Each row is a point on a landscape with many valleys, with its height.
A ball rolls from a point to the lowest of its 4 nearest points, and stops where none of them is lower. Distance is the straight distance between rows; heights are no part of it.
lim: [  7 -16 -25 -62 -22  13   0   4  30  -3  32  -5 -38 -16 -44 -12  38  13
  41  -7  29  15  -5]  (h 21.1)
sim: [ 17  52   1 -16 -44 -35  -5 -12  -7   7  15 -34 -37 -28   5 -24  23  33
  12 -13   1  14   7]  (h 11.0)
nema: [ 43 -21 -30 -81   5  11   6  -6  25   7  15 -19   0   2 -41 -47  45  11
  32  21  43   3  12]  (h 33.5)
bebun: [-18 -28   8  10  22  -4 -11  20 -22  11  14  44   9  23 -12  36 -50   6
 -11 -15 -28   1  15]  (h 27.4)
maf: [-56 -26  -2  72 -16  -3  25 -18 -45 -16 -34  31  -3 -15   6  45 -12  -3
 -33 -15  48   7  22]  (h 53.2)
Bebog: [-30 -19 -34   4 -26  11  -1 -25  37  21  18   0  18   7  15 -24  16  -3
  17  42 -17 -20  19]  (h 40.8)
naver: [ 19  32   0 -56 -32  17  17 -14  -3   3  32 -25 -39 -25 -17  -6  73  46
   2   9   6  17  -7]  (h 13.5)
pes: [ 33  23   4 -93  -6  31  -7 -26  29  -5   4 -18   2 -44  -6   8  50   6
  48  -2  51  15 -21]  (h 38.2)
sopu: [-34   1  -1  42  29 -15  18  15  -1 -29 -53  36  36  -3 -14  37 -76 -25
 -20 -39 -15  25  18]  (h 14.1)
rifal: [ 16   6  -6 -78 -27  25  -1 -19  23  -6  33  -7 -14 -34 -27  15  56  24
  37   1  22  17  -5]  (h 6.2)
tufo: [ 67 -14  -4 -88   2  14   6 -25  44  35 -15 -29  24  -4 -28 -54  35   4
  40   8  23 -15  25]  (h 30.9)
mive: [ 23  23  -4 -69 -29  27   1 -19  18   5  37 -16 -24 -31 -23  17  66  36
  14  10  14  19  -8]  (h 12.3)
zak: [ 40   3  29  -6 -29 -33  -2   4 -30  -8  34 -39   2  -2  21 -14  13  26
  -2 -27   4   6  20]  (h 9.0)
zok: [ 19   3  37  38   9   7 -20 -28 -51  -3  -7  24   3   5  23  22 -12   0
 -41  -2   2  12 -26]  (h 14.3)
fitu: [-71   5  -7  33  23  23  25   6  17  16 -51  24  26  13  -7  22 -55 -39
 -23  21 -44 -51 -12]  (h 25.0)
Sovo: [-21 -12 -35  27 -19  -7 -11  -9  34  18  -4 -10   4  20  22 -12 -15 -31
  36  37  -8 -47  25]  (h 43.4)
mul: [ 20 -22 -22 -91  -3  23  -4 -12  21  -4  22  -4  -4 -11 -37 -29  37  13
  43  -2  54   5  -3]  (h 36.3)
Mub: [ 35  -7 -21 -32  -1  28  -4   2  48  15 -29 -23 -29 -11 -29 -57  35  -9
  18  21  -2   6 -15]  (h 15.0)
selu: [ 14 -12 -25 -89 -17  23  -1  -6  24 -10  26   7 -28 -22 -38  -5  41  20
  47  -1  34  12  -2]  (h 32.4)
gapa: [ 38  -9  29   9 -26 -21   1   6 -36 -12  34 -35  -4   2  18  -5  24  16
  -6 -30   5   6  14]  (h 12.7)
gefu: [ 41  41  23 -86   0  32   3 -14 -14 -16  -2 -57 -23 -39  -7  -9  55  29
  16  -7  42  12 -27]  (h 39.4)
Nen: [-59  27  -5  29  46 -12  28  19 -10  -1 -53  30  41  18 -11   1 -65 -19
 -43  14 -22 -13  -1]  (h 32.2)
lilos: [-34  -7 -15  46  35  -8  26  28  -4  -7 -31  33   7  31 -29  20 -63  -9
 -22 -27 -27   7   5]  (h 16.0)
Mog: [-28 -41  45  39   2  21 -14 -22 -50  -9 -19  18   8 -18  20  26 -19   3
 -43 -25  16  21 -25]  (h 12.1)
pov: [-39   0 -11  49  43  -8  33  33 -15  -4 -37  23   9  29 -17   5 -64 -18
 -35 -16 -23   5  -5]  (h 21.0)
libe: [-16 -18   1  -3  33 -13 -16  28 -28   2  27  41  -2  27  -8  27 -53  -3
  -9  -4 -16 -10   5]  (h 31.0)
Pemed: [ 21  -2 -10 -93  -6  34 -11 -16  18 -11  26  -2  -3 -25 -22  -6  48  18
  45  -6  45  11  -6]  (h 40.2)
mune: [  1  -9   8  26  -4  -3   3 -15 -20  16   3  46  18   3  -3  61 -36  13
 -37   3 -22  11  11]  (h 13.7)
gage: [-25   9 -25  13  11 -17   9  10   8   4  22  -2   4  33  19 -29  20 -15
   9  48  17 -23  10]  (h 24.0)
rosi: [ 17 -28 -31 -71  -8  17  -3   7  27  -4  27   1 -28 -12 -46 -24  45  26
  40   1  31   8  -5]  (h 32.5)
sugad: [ 17  17  24 -67 -19  31  12 -13 -24 -10  28 -41 -30 -21  -4  -8  73  48
   6  -7  11  22 -24]  (h 27.0)
Buk: [-49 -40  14  60  -6   1  26 -18 -51 -12 -23  26  -3  -7   5  42 -14   8
 -53 -16  41  15   9]  (h 45.7)
patu: [-10 -11  -8 -33  -3  27 -30 -28  49  21 -18 -17  15 -22  17 -56  11  -2
   6  40 -22   2 -15]  (h 2.1)
dep: [ 33  37   7 -91 -15  27  -3 -20  16  -6  16 -18  -6 -46 -13  10  56  16
  29   9  32  17 -14]  (h 30.3)
nim: [ 11   5 -25 -67 -35  16   3  -6  26  -3  36  -8 -36 -27 -37  12  50  26
  38  -1  16  15  -1]  (h 11.9)
rulu: [ 32  29  34  53  15  -2  -5  -1 -23  -6  -4   5 -12  22  24  15  16 -13
 -10  -8  -5  -2 -26]  (h 21.4)
Rozum: [ 30  21  26 -17 -36 -39 -11  -2 -27   2  22 -40 -10 -13  21 -25   6  29
   3 -28   4   6  10]  (h 6.3)
danez: [-18  -2 -11  73 -14 -29  14  -8 -55 -30 -63   8   8  -4 -12  39 -39  -2
 -43  -8  41   0  22]  (h 8.7)
dunu: [-59  30  10  23  34  -6  29  14  -1   5 -64  24  46  13  -6   6 -53 -32
 -53  27 -38 -27   0]  (h 33.6)
sisok: [  2   1   9 -17 -10 -10 -13  20  31  -7  40 -28   5 -24  30   2   1   5
  14 -22 -18  20   3]  (h 18.8)
fudiv: [ 32 -21  -9 -29   8  50   0 -23  79   7 -29 -18  -6   4 -29 -47  40   3
  55  -3 -16 -27  -9]  (h 25.9)
nam: [-57   3  12  30  51 -13  20  15 -20 -42 -47  34  72  14 -13  14 -62 -19
 -40 -10  -5   6  21]  (h 16.9)
bam: [  6  -8  -2  45 -11 -10  26 -11 -19  15 -10  46  16   5  -9  60 -34   7
 -38  -5 -23  14  23]  (h 14.0)
fik: [-29 -11 -19  -9   4  -5  11  10  19   2  39 -12  18  11  22 -41  23  -3
   1  29   3   4   2]  (h 25.1)
Rit: [ -1  36   8 -15 -39 -20  13 -18 -24   5  19 -22 -46 -13   1 -34  49  38
  17 -27   6  10  -7]  (h 25.4)
mapo: [  2 -13   0  -4  22 -19 -25  26  -7  14   1  -5  11  21   9   8 -45 -31
 -13  46 -18 -47  14]  (h 23.6)
Ril: [ 16  18  32  34   8   1 -27 -19 -42   3 -13  23   3   5  22  23 -12   3
 -35   5  -8   9 -31]  (h 19.7)
Lin: [-26 -21  -6  69 -15 -15  33 -21 -53  -9 -30  33   5  -1 -10  34 -17  12
 -46  -6  29  11  11]  (h 44.5)
Zop: [ 46 -30 -26 -56   1  19   8   4  35  19  -8 -17 -14   0 -43 -48  46  -2
  21  23  19   3   4]  (h 34.2)
Lobog: [ 49  -4  24  24 -13 -11   7  18 -24  -9  28 -33   3  18  21   2  31   7
 -12 -20  -4   3  11]  (h 17.7)
nisaz: [-45  -6 -14  34  19  35  22  12  25  22 -36  10  15  19 -13  35 -33 -39
 -19  27 -50 -41 -13]  (h 23.1)
sinul: [  19    5  -14 -103    5   19  -10  -23   26  -13   15    2    5  -32
  -16  -15   42    9   56  -20   62   10   -8]  (h 47.7)
vuv: [-19  -7 -16  52  10 -12  24   9  -3  -1 -34  37  12   8 -23  53 -64 -10
 -19 -30 -28  15  24]  (h 17.6)
folon: [ 17  29 -20 -39 -43   2   5  -9  25  16  28  -8 -50 -35 -26   7  45  25
  28   2  -1  19  -6]  (h 13.4)
Panip: [-23 -13  -3 -21  -2  -5  -4  23  29 -22  52 -20  18 -10  31 -15  12   0
  12 -16 -12  24  -8]  (h 23.0)
fatun: [ 22  -6  37  -7 -30 -36  -8 -14 -33  -8  27 -31 -14 -13  21 -30  10  24
  10 -39  21   2  17]  (h 10.1)
Vovin: [ -4  -7 -23  14  -8  -5 -26   9  24  19  -8  -9   9  11  21  -3 -38 -40
  23  46  -6 -56  17]  (h 22.1)
vofom: [ -3  16  -7 -32 -28 -18 -24  19  36  -4  29 -30 -16 -33  16 -14  -4   4
  25 -31 -15  19  -4]  (h 7.7)
labis: [ 26  -8 -15 -30   0  32 -10 -19  71  20 -41 -19 -23  -9 -13 -47  39  -9
  34  18 -14  -9 -15]  (h 21.8)
nolu: [ 24  31   5 -20 -36 -31 -16   4  12   3  26 -41 -12 -28  16  -8   5  15
   7 -11 -15  11   3]  (h 13.9)
mopev: [ -3  14  30 -37 -26  28  27 -21 -27   0  28 -29 -55 -23  -7 -21  75  47
  11 -28  11  22 -13]  (h 21.6)
gagel: [ 13 -22  38  50   9   6 -17  -6 -41  -2 -28  -3 -25   4  21   7   2  -7
 -12 -35   9  16 -36]  (h 25.8)
tezi: [-31  -2  -2   1  14   7   8  24  29 -23  56   0  13  17  25  -4  21  -6
  19 -13  -5   2  -8]  (h 24.4)
Bokad: [-13 -22  -6   3  30   6   7  39 -15  21  -1   3  12  34  -7  19 -41 -21
 -34  41 -38 -32   8]  (h 35.2)
Betib: [-16  13  -2   0  30 -24 -25  23 -17   4  15  21  -9  30  13  -5 -38 -15
   7  23   6 -35   4]  (h 25.3)
Tinun: [-38 -28  -8  75 -15 -11  26 -25 -53 -14 -36  24   5   2  -1  33 -19   9
 -46  -6  45   7  16]  (h 61.1)
toziz: [ 57 -17   7 -82   9  18   6 -39  53  26 -11 -37  27  -9 -31 -43  27   9
  52 -14  11 -30  29]  (h 34.6)
Bufov: [ 17  15  25  -9 -36 -40 -13  -9 -37  -5  24 -29 -20 -13  20 -31  18  25
  13 -47   8   4   8]  (h 7.6)
Ziv: [ 12  22   1 -27 -30 -25 -18   8  27   3  26 -29 -14 -40  20   0  -4   9
  23 -24 -23  17   4]  (h 18.7)
vof: [-21  -7 -13 -33   6  -3 -15  19  29 -12  25 -33  11  -2  26 -58   5   1
   3   8   2  21 -19]  (h 24.9)
pifup: [-24 -13 -34   7 -17   2  10 -11  34  23  21  -6  16  16  26 -33  20 -12
   7  56 -12 -16  24]  (h 32.7)
Pesap: [ 43  13  20  19 -20  -8  14  10   8  -4  35 -29  10   5  30  14  29   0
  -9 -13 -12   6   8]  (h 22.4)
Sulir: [ -5  -8 -24 -31   7  -4 -23   9  32   0   3 -31 -13 -25   1 -67   8   0
  14  15   9  22 -31]  (h 17.2)
Nitab: [ 32  27   8 -83 -18  31   3 -24  -1  -3  22 -18 -14 -39 -11   9  64  29
  18  14  22  18 -18]  (h 18.9)
robif: [ 33  42  23 -83 -14  28   8 -15 -10  -8  24 -38 -21 -35  -7  -2  71  45
  10   2  29  17 -27]  (h 31.3)
ruvep: [-23 -16 -22 -19  -3  11  -4 -12  28  13  20 -11  28  -1  26 -42  22   0
  -2  52 -12   5   6]  (h 13.3)
diz: [-11 -22   1  -6  30 -13 -21  34 -28   1  23  28   7  37 -10  18 -52  -2
 -18  14 -18 -20   2]  (h 32.3)
nobar: [ -4 -17  -2  -5  29 -15 -15  39 -23  16  10   8  11  33   0   4 -47 -15
 -21  34  -9 -33  11]  (h 27.6)
Dugi: [-14   9  10   9  21 -14 -34   3  -9  -8  19  44  -6  21  14  31 -23 -14
  18 -13  -2 -16  -7]  (h 38.8)
vur: [ -2  -6  -8  62 -13 -11  29 -14 -27   9 -27  36  14  -1 -13  49 -34  15
 -46  -5 -13  16  25]  (h 11.6)
ludi: [ 56 -21  -4 -61   3  37  11 -18  62  24 -21 -29  12  -5 -39 -39  47   2
  43   7  11 -24  18]  (h 26.0)
buduk: [ -9  -1 -17  71 -12 -20  33 -16 -42 -14 -45  24   8  -7 -17  36 -37   8
 -48   1  21   8  17]  (h 23.8)
zuze: [ 28  25  19  34  -5   2   7  17  16   2  31  -3   3  19  26  28  32 -15
  12 -21 -24   7   5]  (h 22.5)
zevef: [  8  13  15  25   0   7   8  17  21  -4  33  -4   6  11  29  32  29 -12
  18 -24 -19   5   6]  (h 44.0)
Daka: [-13 -12  -3   0  37 -18 -28  31 -29   3  12  20   4  31   3   1 -43 -12
  -1  25   3 -26   5]  (h 27.5)
nivid: [-32   1 -14  13  14  -7  13  20  12 -17  43   6   3  30  27 -20  22 -11
  17  11  10  -5  -1]  (h 24.7)
Rivob: [-30   4  -8  45  35 -16  28  27  -1 -14 -46  32  16  13 -21  21 -74 -17
 -22 -37 -21  20   6]  (h 6.8)
zemi: [-27 -15 -18  30  40  -1  37  43 -12  16 -24  19   3  38 -22   8 -45 -14
 -36  12 -30  -7   0]  (h 24.8)
Dira: [-18 -19 -33  20 -13  -3 -16 -10  41  19 -15 -20   6  20  21  -5 -39 -36
  40  26  -5 -51  15]  (h 8.4)
fab: [-47   9   9  34  43 -14  16  23 -14 -45 -56  30  57   2 -17  20 -68 -21
 -28 -24 -13  18  13]  (h 16.5)
dosak: [ -1   8 -16  67  -3 -22  20   1  -3  -7 -55  27  17  -5 -19  47 -64 -13
 -27 -16 -11  11  23]  (h 21.7)
dat: [-31  11  -6  18  15   5   2  12  16 -16  40  19 -11  22  23   7  14 -17
  30 -15  -1  -4  -4]  (h 29.6)
gomib: [ 18  22  28  26  13  -1 -30 -11 -24  11  -6  34   7   3  18  42 -11  -4
 -13   0 -17  -2 -15]  (h 12.9)
suzar: [-48  20  -1  34  39   6  31  31   5  22 -58  18  19  22 -10   5 -55 -32
 -43  20 -42 -30 -11]  (h 26.6)
vinen: [-30  23  -1  18  23  -7 -16  13   0 -14  27  29  -9  30  16  13  -4 -14
  26 -11  10 -20 -10]  (h 36.2)
bona: [ 50 -32  -6 -53   1  42  10 -19  68  14 -14 -29  11   0 -37 -41  44   2
  52  -2  -2 -29   9]  (h 24.1)
bidu: [ 15  18  38 -73  -9  38  10  -9 -31 -12  28 -54 -34 -33 -10 -20  71  40
   9 -22  18  21 -24]  (h 45.4)
sud: [-14 -25  -5 -27  -1  34 -35 -48  51   9 -17  -5  14 -15  15 -48   2   9
  35  25 -23 -13 -12]  (h 19.1)
popa: [  7  30  15 -45 -25  20  19 -13 -20   0  33 -24 -49 -22 -14 -22  67  48
   6 -14  11  21 -15]  (h 16.1)
boviz: [ 47 -22 -22 -36   3  42  13  -7  64  26 -26 -26 -14  -1 -39 -49  52  -7
  37  18  -4 -10  -4]  (h 19.9)
davus: [-21  -6   3   1  30 -16 -34  20 -26  -4  28  28  -1  27   3  16 -47 -11
   2   7   6 -24   3]  (h 34.3)
kep: [-24   1 -35  21 -10  -7   7  -5  23  21  20  -2  11  18  23 -38  22 -21
  11  56  -3 -21  11]  (h 27.1)
noni: [-12 -35  47  38   2   6 -27  -7 -45  -5 -30   9 -16 -13  23  19 -16  -6
 -30 -34  16  20 -34]  (h 37.7)
lut: [  0 -17  13  39  -3   0  10 -31 -56   6 -10  36  14   7   7  37 -20  22
 -57  10   0  21  -5]  (h 3.4)
guka: [ 29 -32  41  27 -19 -17   1   6 -36 -10  32 -22 -15  18  13   2  25   8
   5 -41  13   0  17]  (h 17.0)
riman: [ 17  17  23  24  11  -1 -14 -24 -41   9  -1  39  15   5  16  39 -13  -1
 -36   7 -16   3 -19]  (h 13.2)
bitul: [ 42 -18 -20 -89   8  12   0 -17  13   1   4  -8   5 -10 -34 -52  39  15
  37   6  54   6   9]  (h 33.4)
galef: [ -6 -12   0  42  -1  -4  12   2 -13  15  -4  49  16   9 -25  57 -50   5
 -23  -8 -26  14  26]  (h 15.8)
kib: [-15  -6 -18 -26  -1   7  -9  -3  24   7  14 -24  25 -13  28 -54  15  -3
  -2  35 -11  12 -13]  (h 17.3)
meb: [  0  19  26  14  19  -3 -34 -13 -16   5  14  46   9   8  15  38 -27  -9
   0  -4 -23  -5  -6]  (h 13.0)
dis: [ -3   4   4  -7 -10  -3   4  17  32 -16  48 -23  14  -8  32   9  13  -4
  17 -17 -17  18   6]  (h 28.3)
badom: [-12  29  27 -14 -36  -9  13 -22 -30   3  19 -18 -50 -13   2 -39  58  38
  18 -43  13  11  -8]  (h 29.4)
fugev: [ 11 -10  -9 -22   5  39 -23 -29  67  11 -40 -18  -9 -14  -9 -55  25 -11
  37  19 -16 -13 -15]  (h 32.6)
Daget: [-25 -45  26  42  -3  10   8 -29 -56  -4 -14  28   8  -2  15  25  -9  15
 -62 -12  23  26 -13]  (h 6.1)
lok: [ 33  18  22  34  -7  -2   5  16   7   0  30 -21  -2  18  21  23  29  -2
   0 -12 -18   2  10]  (h 28.1)
gofi: [ 39  39  11 -88 -11  27  -5 -26  15 -11  15 -27 -10 -46  -9   6  65  16
  24   1  38  14 -22]  (h 28.7)
rus: [-31 -19  -3 -19  13   2   2  23  25 -16  44 -16  14   9  25 -36  14   2
  13   3   3  16 -10]  (h 23.7)
gumu: [-55  25  12  23  39  -9  22   8 -16 -11 -52  36  71   8 -12   4 -57 -21
 -52  25 -24 -25  22]  (h 37.0)
kop: [-18  14 -29  13  11 -27  -7  13  -1  11  15   4  -6  33  26 -21  -8 -30
   4  39   9 -35   6]  (h 23.9)
puvu: [  9 -18 -36 -48 -20  13  -4  14  36   0  17  -9 -43 -14 -36 -24  33  12
  44  -3  25  17 -12]  (h 31.5)
mev: [ 18  14   7 -16 -22 -14  -6  17  26  -2  40 -29  14 -26  31   4   8   3
  12 -15 -20  22   7]  (h 25.7)
nusu: [ -6   0 -28 -33 -11  -3 -18  21  32  -9   9 -24 -40 -27 -13 -33   1   4
  33 -18   2  25 -21]  (h 18.6)
meku: [-12 -16  -9  47  -1 -11  27   9  -1  10 -22  47   8  12 -29  56 -54  -1
 -19 -26 -32  13  28]  (h 16.4)
Taga: [ 11  31  20  39   8   1  -4   5  10  -3  16  19  -7  17  21  31  14 -19
  14 -17  -8  -1  -7]  (h 15.3)
balek: [  6   4  25  19   8  -6 -21 -19 -24  12   5  45  14   2  11  47 -23   0
 -23   2 -26   5  -2]  (h 8.9)
ganen: [-19 -31 -11  13  26  -3   5  32 -19   3  10  36   2  34 -18  28 -56  -2
 -21  -4 -21  -5  16]  (h 22.8)
tusa: [ 56 -17  -8 -85   1   7   8 -18  27  24  -8 -20  15  -5 -36 -49  37   9
  33  16  32 -13  20]  (h 32.8)
Lif: [ 26 -27 -30 -68   3  15   8   7  26   3  10 -18 -24  -2 -49 -39  49  10
  33   4  33   5  -2]  (h 36.1)
Gima: [-16  13 -21  13   3 -19 -16  14   1  13  -1  -2   1  22  16 -13 -19 -29
  13  48   5 -45  11]  (h 23.5)
kel: [-14  -7 -15 -41  -9  -8 -25  21  34 -13  23 -31 -17 -27  11 -37  -4   0
  19 -22  -2  24 -19]  (h 11.7)
monob: [ 40 -15  29  44  -1  -3   6  11 -32 -15  15 -16  -9  29  14   2  34   1
 -11 -26   1   8  -7]  (h 20.0)
tuf: [  5  11 -17  72 -12 -29  29  -7 -30  -3 -59  20  14  -4  -8  51 -45   0
 -43  -3   8   8  27]  (h 11.5)
tepe: [ 26  34  24  43   5  -2   4   2  -1  -4  13  10  -8  15  26  28  24 -18
   0  -9 -16   1 -13]  (h 6.4)
risi: [-16   6   8  46  19  -5   7  11  -4 -45 -65  18  71 -15 -14  62 -54 -25
 -25 -14 -10  16  30]  (h 26.1)
Dodip: [-30 -31 -40  21 -26  10   8 -29  43  17   5  -8   6  15  16 -22  -7 -12
  35  32  -9 -36  24]  (h 64.6)
sono: [ -8   1  -7  61  -4 -27   3   4 -52 -43 -65   1  18 -12 -12  42 -51  -7
 -44  -3  42   2  24]  (h 10.9)
bavov: [ 12  -9  38  47   9   1 -21 -15 -51  -8 -20   9  -9   7  21   6  -5   1
 -32 -15   1  16 -36]  (h 22.6)
luv: [ 23  39  15 -13 -42 -38 -10  -7 -18   1  21 -32 -25 -24  16 -27  15  28
   7 -24   4   8   8]  (h 3.6)
pafo: [-31 -30 -13  29  31  -2  20  36 -18   6   1  39  -5  32 -26  26 -60  -8
 -28 -19 -29  -1   9]  (h 20.4)
tebe: [ 34   6  18   4 -18 -19   3  14  -2   0  36 -35   5  -3  28   5  24  12
  -6 -13 -16   9  16]  (h 15.2)
rutap: [ 46 -17   1 -87   5  21  12 -39  59  19 -18 -34  29  -1 -24 -47   7  11
  56 -31  13 -41  21]  (h 43.2)
Lem: [-22  14 -10  17  28 -16  -7  19   4  -8  28  24 -13  31  28  -7   1 -18
  32   2  11 -24  -5]  (h 25.5)
feded: [ 27  28  27  41  15   0 -21 -10 -29  -2  -7  17  -5   8  25  22  11  -5
 -24   1  -7   5 -30]  (h 21.5)
verun: [-18   2 -38  26 -18 -12  -3  -4  25  21   7   1   0  22  24 -19   5 -26
  13  48   0 -35  26]  (h 30.0)
dera: [-13 -10  16   7  22  -6 -23  -2 -20   8  18  53  14  16  -3  45 -48   3
  -7  -5 -14   0   2]  (h 32.9)
mel: [  5  13   0  67   3 -21   5   4 -26 -37 -68  10  43 -18 -14  53 -60 -20
 -37  -4  11   2  29]  (h 37.9)
nudap: [-46 -13   4  65 -12 -20  12  -9 -47 -35 -56  15  -6 -12  -7  50 -31  -8
 -28 -15  60  -6  26]  (h 12.5)
katuv: [-31  -8 -15 -20   0   3  -4   1  19   5  29 -21  22   1  31 -54  22   1
  -8  46  -2   7  -1]  (h 22.2)
tudef: [ 41  12  27  52   2   4   2  10 -24  -2   3  -2 -16  22  18  16  23  -8
  -9 -18 -11   4 -16]  (h 20.5)
nez: [-49  19  -2  42  50 -14  32  28 -14  -9 -51  28  35  20 -16  -3 -74 -20
 -37  -9 -22   0  -1]  (h 24.5)
nis: [  1  35  25  25  16   1 -28  -8  -9   0  13  40  -7  11  27  39  -7 -16
  14  -9 -17  -7 -12]  (h 18.4)
Nuled: [-19 -16 -16 -28  -9  23 -16 -20  36  16   7 -14  23 -18  26 -46  23  -2
  -1  47 -18   1  -3]  (h 7.2)
zuz: [ 31  -7  29  56   2  -2   4  11 -33 -12  -5  -9 -20  27  17   7  25  -4
  -9 -33   7   1 -22]  (h 20.2)
fofi: [ 19  43  -4 -20 -48 -18  10 -11  -6  11  25 -21 -51 -22 -12 -18  41  41
  12  -9  -2   8  -5]  (h 15.9)
fezol: [-22 -28 -18 -22 -19  26 -19 -34  49  15  10  -9  27 -11  20 -43  14   3
  14  41 -27  -2   7]  (h 9.2)
tofen: [  3  29   6 -28 -33  -3  22 -18 -23   4  31 -23 -55 -19 -10 -29  60  48
   9 -14  12  12 -12]  (h 19.5)
Sifed: [ 14   0 -25 -34   6  11 -20   9  38  10 -20 -30 -24 -19  -6 -67  16  -7
  12  29  -4  11 -31]  (h 8.6)
ziri: [ 28  19  36  45  13  -1 -19  -4 -37  -6 -17  10 -11   9  22  14   5  -4
 -24 -14  -6   7 -34]  (h 25.2)
nov: [-10   3  10  18   2   7   7  22  29 -12  49   3   9   9  26  19  18 -13
  20 -18 -10   6   1]  (h 43.3)
fipor: [-15 -23  -4   8  20  19  13  32  -1  30 -16  -4  28  26  -4  32 -40 -34
 -33  37 -48 -39   4]  (h 43.0)
Zimer: [-22   6   3  45  27  -9   8   9  -2 -40 -58  25  55 -12 -11  45 -69 -28
 -22 -26 -10  19  20]  (h 17.1)
lep: [ -2   6  -6  68  -6 -27  13   1 -42 -32 -70   2  31 -22 -10  43 -54 -11
 -45   0  26   9  29]  (h 14.4)
rol: [ -2 -15  -5  53 -14 -12  25 -26 -50   4 -12  34  15   5  -4  42 -17  16
 -52   4   6  15  10]  (h 6.9)
vuzu: [-12 -25  -8   2  12  13 -29  20  15  16  -9 -15  31  24  11  28 -56 -43
  -1  44 -24 -53   8]  (h 19.6)
tapi: [ 55 -18 -19 -76   8   6  11 -11  18   8   1 -14   9  -4 -45 -57  39  11
  27  20  38  -3  12]  (h 33.2)
Fiz: [ 37  22  20 -14 -31 -30 -12   0   2  -1  31 -37  -4 -17  24 -12  11  15
   7 -20  -7   7   7]  (h 9.3)
komif: [ 20 -15 -31 -34  -5   9  -3  13  36   6 -15 -26 -34  -8 -24 -62  34   2
  22  15  14  15 -29]  (h 12.2)
mupep: [ 28 -25  36  55  -5   3  -4  10 -34  -1  -5 -10 -33  17  10   5  23 -16
  -5 -47  13   6 -24]  (h 20.3)
bopov: [  4   0 -29 -29   4   2 -11  19  32   0 -12 -34 -35 -11 -10 -70  15  -3
  22   9  11  16 -30]  (h 13.6)
Rurir: [ -8 -19  27  35   9   9  -1 -30 -55  -6 -10  23   9  -5  15  20 -16  17
 -56  -9  10  20 -10]  (h 4.5)
loke: [ 18  44 -11 -33 -41  -2  15 -12  -2  15  26 -22 -46 -30 -22  -3  57  36
  15   1   5  18 -10]  (h 12.4)
mopi: [-21 -33 -13 -25 -11  36 -24 -52  46  14   7  -3  24  -6  15 -41   2  13
  25  30 -30 -13  -1]  (h 13.8)
pogev: [-25 -33  -8  13  17  38  -1  21  18   7 -12 -11  22  27   0  36 -40 -39
 -14  42 -43 -51  -1]  (h 6.6)
senav: [-20  11 -37  15  -1 -18   4  12  12  16  14   3  -1  21  18 -18   6 -28
  10  49   7 -34  14]  (h 24.6)
sineg: [-16 -11  15  -3  26 -11 -33   6 -25  -1  24  48  -1  24   3  34 -48  -7
  -4  -5 -15 -16   5]  (h 40.3)
bomu: [-28 -19   4  55  -4 -22  -6  12 -64 -54 -65  -3  14 -16 -10  53 -43  -4
 -39  -6  45 -12  34]  (h 11.2)
Sipe: [ 23  39  32  33   7  -1 -23 -10 -15   3   2  28  -3  13  18  36   2 -16
  -5  -2 -12   0 -28]  (h 16.3)
pupe: [ 14 -14 -37 -36  -4   4  -5  20  37  -2   1 -19 -46  -8 -32 -55  27   2
  28  -2  20  23 -25]  (h 20.8)
puzi: [-18   5  -8  58   6 -19  18   7   8 -19 -53  23  27 -13 -16  46 -69 -23
 -22 -21 -11  21  24]  (h 6.7)
Ririm: [ -4   8 -26 -38 -25   0 -12  22  32   4  16 -18 -50 -34 -29 -16  18   8
  41 -21   5  18 -13]  (h 24.2)
bafov: [ -9   7 -15   6  22 -25 -27  28 -12  10   3   4   5  26  18 -11 -34 -24
  -1  36   8 -38   4]  (h 24.3)
fim: [ -1 -21  40  42  13   5 -15 -24 -57  -9 -19  20   8   0  19  18 -17   5
 -47  -6   6  21 -24]  (h 7.3)
tak: [  5  23  29  -7 -32 -31 -10 -16 -33  -4  15 -28 -29 -17  18 -38  18  31
  15 -39  18  10   6]  (h 11.3)
Dular: [  2  -2 -13 -31   1  15 -23  -2  40  18 -23 -27  -1 -19   8 -64  16  -7
  12  33 -10   9 -22]  (h 6.5)
Bopet: [ 32   3  27  48   8  -3  -6   2 -32  -8  -8   2 -21  20  17   3  16  -6
 -12 -26   6   6 -31]  (h 20.6)
pobam: [-14 -30  -8  32  10 -11  19  13  -9  12  -4  42   1  21 -29  44 -56   3
 -15 -22 -33   9  17]  (h 17.8)
lugil: [-67  24   5  25  27  -6  18  -3   2   7 -52  31  51   1  -5  24 -65 -28
 -43  30 -45 -49   2]  (h 28.2)
tasiv: [-22 -24 -13  27  39  -2  25  41 -24  13  -3  24   4  38 -30  18 -48  -6
 -30  -2 -30  -6   4]  (h 22.3)
rusor: [-14  34  19  31  16   0 -18   5  12  -5  24  30  -9  16  24  29   8 -16
  23 -19 -11 -10  -7]  (h 9.1)
mab: [ 17  45 -10 -24 -46 -20  -2 -11   6  13  17 -25 -49 -33  -5 -11  27  33
  18  -7  -4   9  -5]  (h 22.0)

For each start below, name the point where the ball stops.
diz: Dira
meku: lut
sineg: Rivob
davus: Dira
bidu: rifal
Lif: rifal
kep: Dira
mopev: rifal
bebun: Rivob
Bopet: luv
nema: patu
verun: Dira
gagel: luv
bona: patu
fudiv: patu

For each start below, name every point that the ball comes to, in order.
ziri: Bopet zuz monob Lobog gapa zak Rozum luv
pes: gofi Nitab mive rifal
rutap: bona boviz Mub Sifed Dular patu
labis: Mub Sifed Dular patu
